A landscape with many valleys, sampled at points; each row gives a point and its height.
From any point a ball rolls to the lowest of the 2 points nearest to it. It stops when none of these is lower. Distance is the straight distance between rows; heights are no part of it.
rozin: [113 138 160 141 184 109 142 140 142 144  99 118 126 148 100  78 128 156
 121 129  96  99 131 147 122 152]  (h 29.1)
Laped: [176 182 171 117 133 114 132 148 111 110 147 136  64 133 134  76 137 140
 125 138 101 163 127  64 117 154]  (h 67.2)
notuv: [145 177 124 130 166 102 163 166 139 136 159  75 152 157 130 106 136 121
 165 122 139 109 132 116 157 170]  (h 78.2)
rezig: [110 128 120 151 107 176 162 124 117  80  97 151  58 111 152 135 142 116
  80 148 132 117  79 122 107 129]  (h 76.9)
lifir: [112 104 120 125 115 182 115 120 115 138 144 105 129  90 114 167 135 103
  92 167 132  97 131 109 120  17]  (h 41.9)
fev: [117  65  78 131 123 114 143 108  99  60 125 132 155  93 122 190 169 116
  77 100 180 115 119 212 129  95]  (h 69.1)
vuz: [139 168 140 127 122 143 112 155 155 153 124 101 151 141 149 123 110  97
 127 153 138 112 126  61 164 130]  (h 43.1)
gon: [146 113 120 126 148 127 108 133 139 125 186 140 175 120 134 158 142 117
 101 102 127 125  80 129 155  82]  (h 70.5)
nir: [140  97 145 107 180  73 110 155 130 122 109 109 148 101 179  88 122 180
  82 161  53 104 147 122 103 135]  (h 33.5)
ter: [144 150 151 130 134 119 130 219 161 135 100  71 156 126 157 131  98 125
 110 206 151  75 163  57 141 199]  (h 75.6)
Laf: [152 150 146 134 129 156  89 134 130 164 159 134 125 109 131 162 121  93
 119 153 153 120  90  71 165  68]  (h 73.6)
rir: [ 90  92 133 140 163 121 142 129 123  68 114 154 110  97 124  55 150 168
 128  91  92  90 142 165 112 168]  (h 51.7)
viro: [117 114 127 146 147 137 136 147 123 117 166 139 145 133 142 101 130 130
 144 113 138 129  82 142 170 167]  (h 82.2)
zir: [108 123 116 113 121 178 103 102 128 177 148 137 108 136 114 170 116 109
 149 161 127 118 131 158 121  48]  (h 39.9)
kup: [140 143 165 131 163  99 139 184 159 170  96 126 109 152 123  87 111 142
 104 168 115  89 140 107 143 170]  (h 24.8)
vub: [158 142 103 122 132 116 153  73 124  96 110  83 133  93 132 167 150 130
  88 112 100 105 101 159 102  85]  (h 49.6)
Zavap: [152 179 135 133 126 121 115  96 149 181 105 153  79 148 115 169 120 124
 160 114 156 151  99 133 122 119]  (h 36.2)
rivo: [ 69 130  87 130 104 130 164 134 142 127 138 103 185 172 121 118 122 104
 184 125 161 127 144 160 168 181]  (h 46.9)
gibim: [ 95  91 111 141 156 136 136 170 124  98  94 167 140 113 187  70 132 162
 114 125  56  92 126 108 105 153]  (h 49.5)
Borir: [122 153 157 143 162 126 126 151 143 125 150 146  94 123 131  94 143 124
 151 119 132 120  82 134 169 187]  (h 83.2)
Gufo: [176 160 133 123 137 132 134  92  98 160 137 115 118 143  83 151 119 126
 136 103 134 119 124 144 107  59]  (h 64.4)
bobuk: [ 80 162  91 117 101 130 147 133 158 133 158  88 170 149 100 149 148 119
 175 117 172 126 144 160 168 147]  (h 49.2)
Ferat: [178 146 130 125 165 102 154  89  99 126 134  95 137 123  88 129 143 140
 119  79 130 112 121 158  98  68]  (h 66.5)
Givaz: [166 175 112 110 108 123 131 117 124 182 164 116 134 187  93 166 128 110
 189 101 168 166 160 138 135 113]  (h 55.0)
Miriv: [130 134 125 142 114 139 162  96 136  78  87  94 118  91 150 144 134 120
  74 120  82  97  97 128  97 106]  (h 46.8)
Gurep: [157 120 156 108 177  71 123 150 123 148 140 112 125 136 136  85 126 166
 123 159  53 144 157 113 101 158]  (h 28.5)
Mobaz: [135 178 154 107 155  97 144 184 181 129 123 124 128 147 138  95 144 168
 140 100  76 132 180  98 116 201]  (h 79.7)
Vog: [119 102 148 122 134 101 108  74 123 103 137 122 117 142 122 106 122 158
 162 106  98 175 118 163 102 174]  (h 45.4)
mif: [140 119 109  94 102 160 125 127 142 144 174  97 161 171 129 100 123  99
 132 149 140 146 146 161 142 119]  (h 36.8)
pilu: [110 133 159 141 134 133 114 133 136 151 101 163  71 133 150 115 137 121
 131 180 119 140  81 124 127 161]  (h 75.0)
nal: [102  86 127 158 199 157 158 148 114 112 115 133 132 113 173  84 147 140
 120  93 110  65 109 118 133 143]  (h 41.6)
koga: [122 118 138 138 173  87 156  92 110  93 131  97  99  91 112 112 156 152
 123 121  90 112 108 160 104 137]  (h 47.6)
bogaf: [147 169 147 131 103 142 110 106 150 132 104 151 107 123 144 149 114 124
 120 124 103 153  81  98 124 144]  (h 84.6)
fel: [145 102 171 145 110 130  77 205 162 113  90 132 148 117 129  87  81 148
  87 184 111  94 171  74 116 196]  (h 51.4)
Divi: [150 129 139 144  88 168  99 119 108  96 116 106 130 115 112 117  87  89
  98 183 137 109 118 101 119  96]  (h 43.9)
bivif: [178 208  99 130  90 112 159 151 119 191 126 116 123 164 155 168 137  99
 186 122 152 166 158  72 143 125]  (h 74.1)
pimev: [115 105 145 151 192 116 148 106 111  90 121 110 127  88 158 100 151 146
 116 116  89  81  96 144 118 118]  (h 44.5)
pavo: [100  85  99 125 120 176 128 133 107 131 178 160 125 124 115 172 149 111
  91 151 156 130  87 149 134  60]  (h 23.9)
gekag: [144 146 154 133 118 136 125 114 127  70 147 127  84  92 146 136 144 138
  93 136  80 141  84 113 100 129]  (h 78.8)
Mamu: [ 97  96 109 153 120 144 141 102 117  79 141 162 120 108 147 157 137 142
 120 109 106 149  62 150 124 154]  (h 82.3)
Dusep: [155 187 145 119 118 117 109 114 148 191  87 143  89 178 120 149 116 134
 180 128 119 156 132 120 114 158]  (h 31.4)
vev: [118 165 179 133 141 128 113 117 158 113 132 160  65 132 110  91 159 156
 136 108 102 158 114 128 111 164]  (h 55.3)
ruzin: [121  92  79 128 118 120 150 106 113  53 145 108 128  72 181 154 163 125
  79 128 112 145  90 197 111 142]  (h 81.2)
Zad: [ 96 114  89 134 138 132 162 147 146 132 126 115 195 160 141  85 113 115
 145 112 126 118 138 157 162 168]  (h 44.8)
fof: [162 215 147 129 123  92 138 149 155 179  98 132 112 129 151 134 133 123
 158 112 103 158 150  52 141 169]  (h 77.0)
dal: [122 105 135 128 123 118 111 100 116  98 140 159 140 131  74 204 111 146
 131  86 181 134  99 168 136 141]  (h 58.8)
Funub: [158 151 192 142 140 134 116 138 126  89 108 104  93 103 130  93 108 138
  89 150  94  99 120  54 113 128]  (h 56.0)
dugos: [105  98  96 125 112 163 169 105  99 116 121 102  97 123 134 165 134  90
  89 186 129 115 107 158 101  75]  (h 34.1)
zomo: [108 104 136 153 125 144 129 179 132 175  56 152 131 147 144 106  75 120
  99 192 113  92 135  78 123 147]  (h 31.3)
ded: [121 113 120 112 119  87 116 131 115 118 209 111 182 129  97 148 120 126
 159  79 166 151 129 132 186 145]  (h 81.3)
Pafu: [110  83 129 106 110 161  96 132 128 150 198 169 131 138  85 159 151 118
 129 134 177 136 113 171 143  84]  (h 17.7)
Fugim: [107 160 121 129 127 113 162 156 169 159  90 119 152 183 122 110 113 132
 146 149 111 112 143 159 132 202]  (h 40.3)
ditor: [108  89 137 111 110  92 102  72 114 108 155 131 163 127  70 181  92 145
 147  86 177 131 126 145 156 112]  (h 55.9)
Ruro: [101 122 118 150 111 141 120  95 136 143 128 157 136 138 140 154 107 117
 141 123 102 143  71 137 129 123]  (h 83.5)
kizo: [110  83  77 138 151 122 112  95 120 115 145 125 211  85 162 128 173 133
 102  86 140 113 135 159 150  62]  (h 84.3)
pon: [ 92  62 115  94  99  99 111  74 119 105 152 117 172 118 109 119  85 143
 141 103 194 154 154 157 188 115]  (h 52.6)
zur: [160 138 171 135 143 152 122 145 139  89 113 108 134 118 144  72 112 141
  89 119  96  95 113  96 124 138]  (h 57.3)
favum: [118 100  60 144 138 103 124  82 105  85 112 112 182  67 176 141 174 132
  84 104 153 109 130 185 142  79]  (h 83.3)
Zogi: [194 203 127 111  84 120 110 158 154 156 109  90 109 114 154 138 115  66
 157 168 192 155 155  48 157 145]  (h 69.4)
Kapap: [149 130 111 129 122 160 145  93 136 110 106 121 126 140 113 103 118 122
  99 118 133 110 101 179 104  92]  (h 60.7)
lal: [139 147 148 163  94 145  60 151 142 158  79 123 125 113 118 129  75  65
 142 194 175 114 148  67 159 139]  (h 37.8)
des: [130 130 132 137 100 173  94 161 149 148 117 105 155 137 138 114  89  75
 118 180 149 109 151  70 159 108]  (h 40.9)
zovu: [107 110 121 109 120 130 108 160 144 138 195 144 185 129  87 188 136 116
 140  91 176 150 125 132 184 120]  (h 79.6)
mivon: [ 98 100  98 101  92 144 112 105 150 165 168 121 183 146 106 138 128 119
 173 101 142 143 158 182 157  99]  (h 46.1)
rigal: [111 153 153 121 155  98 147 172 173 110 122 120 146 142 125  76 140 161
 154  91  95 108 168 141 134 216]  (h 80.4)
sumal: [150 111 119 120 129 115 138 104 116  53 166 112 113  80 168 125 153 142
  89 127  91 148  90 169 100 132]  (h 80.0)
tugiv: [ 94 104 107 180 172 155 174 139 107 111 107 160 130 108 143 102 138 129
 115  69 146  84  87 111 143 132]  (h 39.4)
susu: [191 160 159 126 142 126 145 110  96  95 119  92  96 108 105 104 129 131
  86 138 108 110 125  93  89  86]  (h 53.6)
mel: [ 85  88 127 149 108 126 153  94 117  49 112 150 118  90  98 154 134 159
 107  69 155 110 101 171 124 165]  (h 65.2)
pov: [143 163 151 125 108 133  95  80 150 132  89 153  53 105 138 201 141 124
 131 139 126 155  74 115  94 129]  (h 85.8)
tadod: [ 70 109 125 135 152 137 139 161 146  73  99 187 106 120 151  72 149 157
  99 111  57  99 146 130  93 156]  (h 50.4)
maf: [184 166 124 120 127 129 138 139 107 168 161 107 135 155 116 135 132 106
 141 124 135 145 147  71 133  70]  (h 53.8)
Kekar: [102 164 180 130 151 117  94 150 174 112 119 166  78 119 124 111 153 159
  98 162  56 137 139  76 103 148]  (h 69.8)
zas: [182 144 147 127 165  99 165  89  80  99 130  83  95 105 111 112 154 137
  96 149 102 124 119 143  82 105]  (h 51.2)
giguf: [176 165 151 141 133 110 143 127  89 169 169 141  77 163  99 139 150 135
 166 103 170 185 116 122 128 146]  (h 62.9)
vozab: [164 194 151 114 110  89 145 186 145 140 109 121 109 136 157 113 136 145
 140 144  89 155 196  35 116 186]  (h 78.1)
Pibaz: [138 137  98 106 117  71 145 103 108 149 143  82 171 166  93 134 110 130
 204 102 134 157 174 140 145 157]  (h 88.0)
nit: [152 106 113 100 135  82 117 100  97 104 164 132 151 110  74 235 139 129
 122  93 161 138 128 166 105  75]  (h 65.6)
Nos: [140 168 175 125 150 129  90 147 134  74 151 156  57 110 144  97 151 150
 111 157  70 140 138  70  94 140]  (h 68.6)
fatar: [ 81  89 105 141 118 116 153  66 113  75  91 135 109 112 132 121 155 148
 121 126  89 133 124 191  81 156]  (h 40.4)
Noro: [ 72  52  81 126 100 167 134 145 114 155 163 163 192 114  96 131 153 136
 129  74 179 138 154 156 167  90]  (h 54.5)
puz: [159 129 146 128 119 115 117  76 100 142 132 132  86 161  97 184 128 157
 166  96 138 166 108 150  80 138]  (h 56.2)
naf: [ 97  85 145 132 106 111 143  99 112  63 128 152 125 112 104 118  89 149
 134  68 183 119 104 154 160 160]  (h 66.8)
teg: [151 150 149 156  90 160  68 117 134 134  93 134  91 104 113 145  84  78
 126 178 172 120 111  89 122  99]  (h 41.0)
Disal: [ 46  89 131 170 120 139 165  91 106  89 100 165  58 115 109 149 155 144
 137 117 131 131  92 157 104 167]  (h 61.0)
lasim: [105 110 115 163 137 181 136 150 117 146  47 149 139 127 161 113  86 101
  92 148 127  96 116  49 122 115]  (h 34.2)
kozi: [159 151 198 123 156  91 118 210 155 164 111 108 120 125 143 123 114 161
 101 158  88 109 169  32 129 177]  (h 73.2)
geba: [133 138 151 135 122 122 123  87 132 100 124 155 102 113  96 173 145 140
 124  90 149 133  75 164 111 142]  (h 61.6)
lasi: [106 102  76 142 168 120 166 134 110  53  74 126 112  59 194  78 177 156
  87 107  89 100 158 160  97 139]  (h 41.1)
Bev: [124  93 122 143 189  91 132 114 118 133 110 104 161 126 115  68 129 142
 133 130 112  89 131 167 128 135]  (h 33.2)
zitu: [138 184 107 110 124  70 175 145 111 149 137  79 143 185  96 139 143 133
 200 128 146 147 177 135 112 179]  (h 89.3)
pamop: [107 117 146 131 154 140 125 177 131 118 126 139 118 133 173  86 123 136
 116 152  72 120 105 109 142 173]  (h 47.5)
Pamu: [165 105 129 113 145  81 121  92  74 105 180 110 135 131 116 110 131 148
 152 108 144 177 124 166 123 131]  (h 44.3)
kuvup: [163 217 108  95  90 137 129 161 164 163 154  95 115 139 140 148 148  87
 155 166 197 146 133  85 159 123]  (h 67.9)
popa: [122 179 101 115 107 135 128 153 171 189 132 110 112 136 143 147 145  75
 156 165 185 129 118 105 170 125]  (h 66.6)
kuve: [184 168 144 123  88 133 130 107 113 177  97 163  66 179 147 158 129 142
 186 105 116 194 146 106  94 140]  (h 24.5)
fevo: [148 141 177 121  91 115 104 173 153 137  81 118 134 142 116 103  68 139
  91 186  94 123 174  84  96 182]  (h 53.5)
Bir: [116 130 163 126 164 101 133 138 143 120 100 134 101 131  99  94 148 171
 109 152  71 111 138 141  79 144]  (h 32.7)
fedut: [102 129 138 166 142 163 142 132 111 122  90 164  74 112 161 120 130 109
 103 165 131 116  69 115 135 131]  (h 76.1)
Lur: [123 174 162 118 122 112 113 183 184 153 108 131  86 149 149 118 130 136
 120 190 108 151 151 105 121 213]  (h 72.3)
Sog: [126 175 121 103 146 124 148 203 161 130 111  62 155 151 156 127 128 112
 123 205 155  70 149  68 133 171]  (h 76.4)
lete: [113 107 150 130 151 114 143 193 159 164  78 137 132 150 155 104  90 158
  85 184  93  79 145 105 115 170]  (h 28.1)
mekud: [108 139 174 134 170 139 117 147 150  74 152 164  76 109 117  69 163 165
 133 101  90 103 130 142 127 171]  (h 53.4)
bobiv: [173 175 124  86  78 156 106 158 131 194 190 136 100 150 120 186 121 102
 164 146 178 176 178 113 130  75]  (h 91.6)
Geti: [119 122 156 141 147  78 138  90 102 143 121 112 131 132  56 127  97 144
 175  96 138 131 135 129 145 160]  (h 85.7)
Dipef: [112  94 134 128 137 134 128 108 134 109 122 136 131 162 136  77 120 140
 131 137 106 149 108 178 117 170]  (h 42.2)
dofe: [119 130 125 131 119 155 106 122 131 178 126 136  96 167 124 136 105  94
 140 185 126 131 109 138 136  94]  (h 36.1)
Dipel: [159  82 146 135 121 135 111 185 139 112  80  99 186 129 162  59  76 124
  80 166 118  79 170  86 130 160]  (h 49.7)
zuk: [159 158 123  93  96 160 100 159 162 171 180 160 139 136 116 181 138 106
 131 115 175 138 129 104 172  81]  (h 76.2)
piluf: [ 74 146 161 151 138  98 115 114 155 134 115 159 114 129 111 113 123 157
 177 100 102 143 128 124 153 196]  (h 83.4)
naz: [156 116 122 102 123 104 110 136  96 149 169 174 140 133  70 239 144 140
 159  75 164 162 156 141 116  68]  (h 61.8)
mone: [150 143 129 117 138 145 136 100 137 162 129 107 142 155  88 108 112 104
 125 129 134  93 139 153 119  57]  (h 62.4)
nen: [ 86  85  90 143 146 105 133 104 111  59  79 145 122  86 175  71 170 165
 104 133  87 125 152 193  87 152]  (h 39.2)
Ber: [120 178  99 105  96 153 154 148 157 169 164  85 145 167 100 146 152 106
 176 129 171 134 158 142 151 117]  (h 51.6)
lor: [ 85 141 135 161 152 121 141 138 146 177  96 152 101 165 113 112 133 108
 159 145 150 119 109 144 159 180]  (h 63.7)
gafa: [106  77 114 101 103 163 103 132 137 168 190 133 188  94 123 143 156 128
 110 106 116 141 134 142 154  47]  (h 49.1)
nenu: [123 160 130 115 122 117 127 113 146 162 108 118 131 193 103 127 105 133
 169 137 117 142 122 157 119 168]  (h 36.6)
ged: [102  89  98 101  92 107 100 101 125 131 180  96 195 123 105 116 141 128
 168 103 173 156 170 184 181 113]  (h 49.3)
pumup: [118  68  74 127 113 167 137 113 110 109 149 175 159 127 126 114 131 124
  97 100 177 136 107 186 125  98]  (h 72.2)
rava: [190 151 136  97 102 144 116 171  96 195 183 162  93 142 111 199 139 113
 149 118 175 168 170  93 134  46]  (h 92.9)
Bol: [170 157 140  92  98 160 127 161 120 199 183  91 144 131 119 155 135 111
 154 105 134 136 195  74 142  51]  (h 56.7)
busu: [167 148 180 113 160 103 128 209 146 149 119  77 149 130 152 112 104 132
  97 174 128  75 162  41 125 181]  (h 74.5)
nole: [196 164 130 113  93 150 109 107  82 163 148 137  84 168 132 176  87 119
 156 134 133 163 150 114 101  66]  (h 89.2)
pog: [ 61  99 133 178 150 142 147 130 120 106 113 181 102 119 127  95 126 141
 156  95 140 128 111 130 147 190]  (h 60.6)
somod: [193 172 155 122 131 123 152 134  94 143 169 143  71 142 124 105 145 134
 125 105 138 171 110 111 114 139]  (h 65.4)
Nozo: [114  86 136  99 113 162 104 131 132 150 171 129 152  84 112 171 165 121
  86 127 119 100 123 126 135  12]  (h 45.6)
Bof: [ 95  88  39 149 135 150 175  94  82  91 106 135 131 101 155 136 147 117
  99 124 133 131 122 163  92  98]  (h 33.8)
gini: [115 117 138 134 148  96 141 140 114  97 177 101 145 123 125  99 115 128
 170  95 143 121 113 143 186 194]  (h 81.0)
mazo: [156 113 127 108 120 127 103 113 115 134 199 133 137 165 100 157 133 123
 129 116 167 169  93 173 133 117]  (h 25.7)
bitik: [115  99  93 120 144 120 108  90 141 161 130 100 201 119 143  95 138 123
 123 123 119 114 153 155 148  62]  (h 85.4)
Zeseb: [133 141 127  88  96 158 121 158 147 199 192 103 168 117 112 157 166 115
 149 105 124 126 163 123 158  60]  (h 53.3)
tulu: [150 113 117 128 101 161 122 120 130 108 103 109 166 124 147  80  92 101
  89 151 134 109 135 111 122  81]  (h 46.0)
Valo: [121 130 154 162 105 136  84 175 148 152  54 140 136 118 125 123  61  98
 112 202 138  99 141  70 126 169]  (h 34.4)
susun: [ 84  57 107 116 103  98 103  62  91  85 125 133 171  94 110 126 105 146
 119 105 203 138 141 187 167  95]  (h 55.1)
Gupak: [136 100 111 118 118  73 137  62 102  57 120  94 125  81 104 166 147 156
 119  82 166 131 128 195 119 137]  (h 60.5)
Vug: [ 93 101  91 146 140 159 157 152 135 140 140 128 180 145 147  87 135 112
 125  95 143 105 133 132 159 115]  (h 46.6)
Pinam: [ 98 149 175 118 145 112  96 196 183 140 123 171 103 132 150 103 128 163
  94 166  76 121 164  95 128 182]  (h 71.0)
kabot: [191 157 151 108 101 101 118 164 128 152  92  91 142 156 122 101  71 131
 118 170  98 124 181  73  90 154]  (h 55.4)
Kivi: [168 143 123 106 117 128 111 115 106 173 168 150 127 172  93 206 118 135
 173  70 162 160 160 146 124  80]  (h 58.4)
nitos: [179 159 135 126 140 118 134 126 105 156 152 106 145 153 132 117 115 117
 142 140 102 150 124  97 133 115]  (h 51.3)
feb: [141 182 121  98 151 124 172 184 154 131 139  63 169 155 138 113 144 104
 139 162 147  90 156  91 134 146]  (h 77.2)
tuvid: [197 185 139 135  89 140  90 148 150 168 135 117 109  98 130 155 107  72
 143 132 200 143 137  44 175 101]  (h 70.9)
tapig: [ 72 146 165 150 127 134 102  80 174  96 118 174  48 114 107 133 183 152
 136 101 126 160 114 144 105 165]  (h 57.5)
Mik: [132 152 150 123  79 173  71 117 141 169 129 119 114 122 112 159  76  82
 140 168 146 119 145  94 137  58]  (h 44.2)
Kivap: [106 169 136 126 151  78 159 149 129 123 155  82 146 149 112 119 131 119
 189 121 165 123 139 130 173 204]  (h 79.5)
Tetug: [ 73 108 143 126 142 104 130  91 136  97  94 134 105 121 116 122 156 162
 119 141  64 134 140 177  63 149]  (h 37.0)
tuvum: [104 138 116 145 137 149 133 147 155 191 118 148 107 151 144 126 131  85
 154 151 169 125  94 125 177 147]  (h 65.1)
Fovem: [126 127 114 132 109 163 122  94 106 136 130 108  98 124 113 180 113  97
  98 189 119 103 114 133 102  40]  (h 38.3)
Ful: [ 59  87 166 140 137  87 112 121 124  89 121 150 118 134 108 100 105 162
 175 118 109 129 146 143 140 206]  (h 82.4)
zaka: [ 80  58 103  96  89 181 113 155 126 166 173 172 176 100 113 147 169 132
 123 106 137 141 148 164 142  74]  (h 51.9)
seka: [149 104 102 115 104  82 158  78 117  70 115  91 122 100 121 216 166 135
  94  96 133 146 128 213 100 136]  (h 63.5)
tupom: [ 64  47  74 144 121 139 146 103  83 128 140 145 181  99 107 119 120 132
 135  82 192 128 145 151 155  89]  (h 56.8)
Bifar: [159 168 133 112  87 166  86 143 150 198 144 128 100 105 116 175  99  90
 170 140 160 130 165  83 164  43]  (h 47.3)
kizi: [ 55 127 137 162 132 142 124 112 150 105  99 202  68 117 128 119 161 144
 147 108 126 148  98 136 129 190]  (h 59.1)
zel: [107 140 148 139 150 126 125 111 135  54 162 146  89  79 140 137 172 152
 115  89  65 130  99 118 120 149]  (h 79.9)
mudam: [ 72 114 110 169 158 148 159 161 122 163  94 182 108 144 152  94 123 121
 141 134 129 123 105 102 145 184]  (h 62.1)
Sot: [147 103 125 130 148 145 144 148 131  91  72 128 143 131 167  43 109 134
  91 136 105  81 136 126 105 117]  (h 58.6)
zov: [ 81 105 133 163 133 152 122  91 119 136 109 159  71 148 111 158 134 126
 141 133 152 135  73 165 115 152]  (h 63.2)
lotim: [ 94  85  91 155 128 161 159  95  90 105 139 132 115 116 119 153 146 104
  93 143 145 124  86 178 110  97]  (h 29.6)
munuf: [ 94 106 157 114 139  82 124 127 145  91 121 127 141 136 102  64 112 164
 169  92 102 136 177 158 147 210]  (h 81.4)
zatiz: [115  97  84 136 155 144 173 132 116  77  59 129 131  77 203  91 150 144
  84 116  87  92 134 121  89 115]  (h 42.5)
Ziva: [101  87  70 152 126 124 193 106  97  60 107 124 120  83 116 160 157 131
  79  85 167 114 118 196 128 146]  (h 67.1)
gozi: [145 132 142 106 102 171  83 156 143 158 179 160 137 107 108 178 135  98
  99 139 157 127 116 103 157  52]  (h 74.9)
lare: [186 134 124 109 154  87 128 120  90 125 158  95 143 129 134  83 134 134
 135 119 114 165 128 141 118  99]  (h 48.0)
Lifad: [103  95 103 133 170 116 133 104 140 163  85 104 206 133 149  95 123 122
 123 136 107  82 143 139 127  73]  (h 86.2)
Vasi: [158 202 113 122 111 107 143 149 140 174 139 110 143 160 161 165 128 108
 176 116 108 161 124  79 145 150]  (h 75.5)
nudi: [ 78  62  64 155 148 128 138 112  78 105 124 148 162 119 156  95 114 125
 147 101 135 157 133 157 137 139]  (h 40.1)
vovib: [171 176 145 118  83 149 113  85 125 121  95 122  61 123 128 196 108 122
 119 155 125 143 102 129  72  98]  (h 87.0)
bura: [ 99  83  34 150 169 133 157 111  74 127  98 150 167 108 170  88 124 129
 114 113 134 146 138 130 100  94]  (h 37.2)
Kiv: [105 129 129 110 102 184 120 152 166 176 169  99 179 127 141 135 149 105
 142 127 120 107 144  99 164  65]  (h 50.5)
kab: [129 137 190 130 156  98  83 207 184 148 119 160  92 102 139 117 121 178
  81 171  94 105 179  44 131 171]  (h 71.9)
Pilil: [180 153 172 126 116 124  97 129 106 130  74 103 111 126  97 121  77 113
 129 171 103 120 156  80  84 120]  (h 57.8)
Peku: [122  88 116 128 146  93 119  91 104 111 178 115 158 128  96 104 123 135
 158 112 157 138 118 183 145 128]  (h 40.2)
kiz: [109  92 124 120 171  84 123 130 131  93  96 138 130  92 166  79 149 176
  92 156  46 114 135 160  88 149]  (h 36.5)
segat: [116  98  76 145 121  93 147  73 106  57 110 107 152  64 182 148 172 139
  94 106 121 126 107 190 127 118]  (h 82.5)
fura: [139 154 123 124 118 131 125 138 170 160 156 156 152 145 111 167 143 102
 138  87 182 137  94 125 179 127]  (h 77.6)
rugit: [117  76  93 108 113 143 121 120 122  79 137 162 162 122 104 184 152 126
  81 108 175 123 116 193 109  74]  (h 70.8)
Sola: [150 130 136 108 116 116 100  99 126 135 116 128 115 158 142 124 105 145
 147 141  64 178 113 154  82 147]  (h 49.4)
Kesi: [ 92  99  94 120  89 172 113 106 135 161 159 150 151 150 118 145 114 106
 155 132 122 140 140 171 137  80]  (h 43.3)
Tagi: [167 130 129 113 123 126 117  67 103 128 135 120 104 160 113 156 108 139
 147 145 107 175 113 157  69 110]  (h 52.8)
sedo: [176 179 119 101  80 152  99 126 139 190 135 122  97 171 140 161  86 106
 179 153 154 166 163 110 129  92]  (h 90.4)
lufe: [165 123 109 110 142 110 127 109 113 115 174 116 153 105 100 201 158 121
  91 115 145 128  95 146 122  66]  (h 68.3)
sobed: [118 129 119 138 131 152 132 158 138 127 112 134 151 146 170  95 102 104
 117 142 104 116 101  95 151 138]  (h 45.5)
Muvus: [196 185 126 120 107 117 133 152 130 197 139 135 108 133 161 173 140  91
 161 115 178 153 149  56 169  91]  (h 72.5)
Mase: [132 104 106 115 115 152 143 136 132 141 141 119 138 184 147  69 113 107
 123 153 136 144 121 187 128 142]  (h 39.5)
suv: [122 152 152 119 126 128 118 154 151 172  94 141  84 169 148 108 110 123
 143 198 122 142 116 121 122 189]  (h 73.7)
fab: [ 59 107 126 155 130 125 141 112 127  48 135 156 119  66 150 136 154 152
 133  75  74 126  98 144 126 167]  (h 81.1)
rud: [101 113  99 178 166 182 157 142 117 148  98 158 136 131 152 113 123 110
 107 113 148 103  99  86 137 102]  (h 37.1)
dinav: [184 138 173 112 154  84 114 184  98 129 131 105 123 123 134  77 107 155
 106 174  74 137 168  62  94 150]  (h 23.0)
Fis: [ 94  98  90 137 141 122 176 187 151 144  92 137 175 163 159  99 112 141
 124 144 109 112 154 152 131 200]  (h 42.7)
lam: [176 127 119  77  97 150 124 131 121 149 207 115 157 154 115 130 141 124
 125 125 147 166 142 153 136  74]  (h 32.6)
kipe: [112  80  97 132 129  86 115  62  93  54 115 111 157  70 123 121 123 153
 126 102 172 130 126 199 142 126]  (h 57.9)
Ket: [100 100  92 161 152 145 199 110 113  86  79 108 129  86 164 129 153 125
  89 112  89  83 118 119 106 115]  (h 44.4)
gume: [149 136 143 136 156 155 113 144 136 139 171 113 166 118 153 144 134 105
 106 115 137 104  82  71 173  88]  (h 72.1)
todit: [170 111 130 118 127 130 116 130 146 125  95  89 197 148 151  74  88 119
  99 162 112 104 162 115 127 106]  (h 47.7)
puse: [129 121 134 140 163  71 136 112 118 146 125 101 167 151 102 119 108 135
 176  98 114 127 149 132 152 156]  (h 86.8)
luzev: [112 133 151 142 112 130 158  90 143  64 105 146  99 106  99 146 161 160
 105  86 112 124  97 175 101 151]  (h 63.6)
rimeg: [ 99 101 100 127 122 191 134 154 133 163 157 119 191 136 147 100 141  99
 110 117 145 102 142  97 174  75]  (h 48.4)
reso: [140 125 113 108 112 147  98 109 143 128 138 170 123 160  81 216 129 124
 124 109 173 147 102 183 110  91]  (h 61.9)
rulot: [141 145 145 122 108 147  88 131 121 161 123 114 105 160 137 139  79  92
 142 203 119 144 107 102 127 128]  (h 32.1)
bup: [ 97 143 169 155 131 102 116  83 131 127 102 138 111 134  77 139 118 149
 165  83 125 135 120 130 138 167]  (h 84.5)
Zik: [106 132 143 136 114 170 140 140 127  52 115 151  74  99 173  97 138 131
  82 151  83 124 109 116  88 141]  (h 77.7)
Dida: [172 182 157  99 124  98 139 185 163 126 112  92 144 144 160  92 121 149
 129 129  74 132 170  71 117 187]  (h 78.9)
tar: [188 155 140 115  90 149 100  92 104 125 120 119  98 140 112 169  77 110
 136 162 115 145 143 107  93  72]  (h 88.1)
Fimur: [ 92  78 115 149 162 104 139  93  91 120 137 115 158 123 103  92 125 130
 137 129 138 100 112 173 139 119]  (h 36.7)
guz: [153 130 150 135 120 107 125  96 106 147 160 144 100 154  87 167 130 156
 171  80 176 166 104 136 132 169]  (h 59.7)
Fila: [183 169 157 140  97 125 134  99  95 155  99 177  44 148 131 153 154 149
 159 111 111 171 139  86  68 121]  (h 17.6)
Gofim: [129 114 118 149 147 158 156 114 124 106  84 141 130 140 134  80 122 136
  92 122 112  94 105 151 115 118]  (h 59.6)

For each start below, name the point where the ball stops.
Mobaz | kup
pamop | kup
fura | Zad
maf | rozin
kuvup | kup
Gufo | kup
Gupak | rulot
Noro | lotim

Write out the way that a ball takes from each point below.
Ful | munuf, rigal, Mobaz, Dida, vozab, fof, Vasi, bivif, Muvus, tuvid, Zogi, kuvup, popa, tuvum, lor, mudam, pog, kizi, tapig, vev, mekud, rir, tadod, gibim, pamop, sobed, vuz, des, lal, Valo, zomo, lete, kup
gini | Kivap, notuv, feb, Sog, ter, busu, kozi, kab, Pinam, Kekar, Nos, Laped, somod, giguf, guz, puz, Tagi, Sola, Vog, Dipef, Mase, mif, lam, mazo, Pafu
zovu | fura, zuk, gozi, Laf, gume, gon, lufe, nit, naz, Kivi, Givaz, Ber, bobuk, rivo, Zad
Ziva | mel, luzev, geba, dal, ditor, pon, ged, mivon, Kesi, zir, dofe, rulot
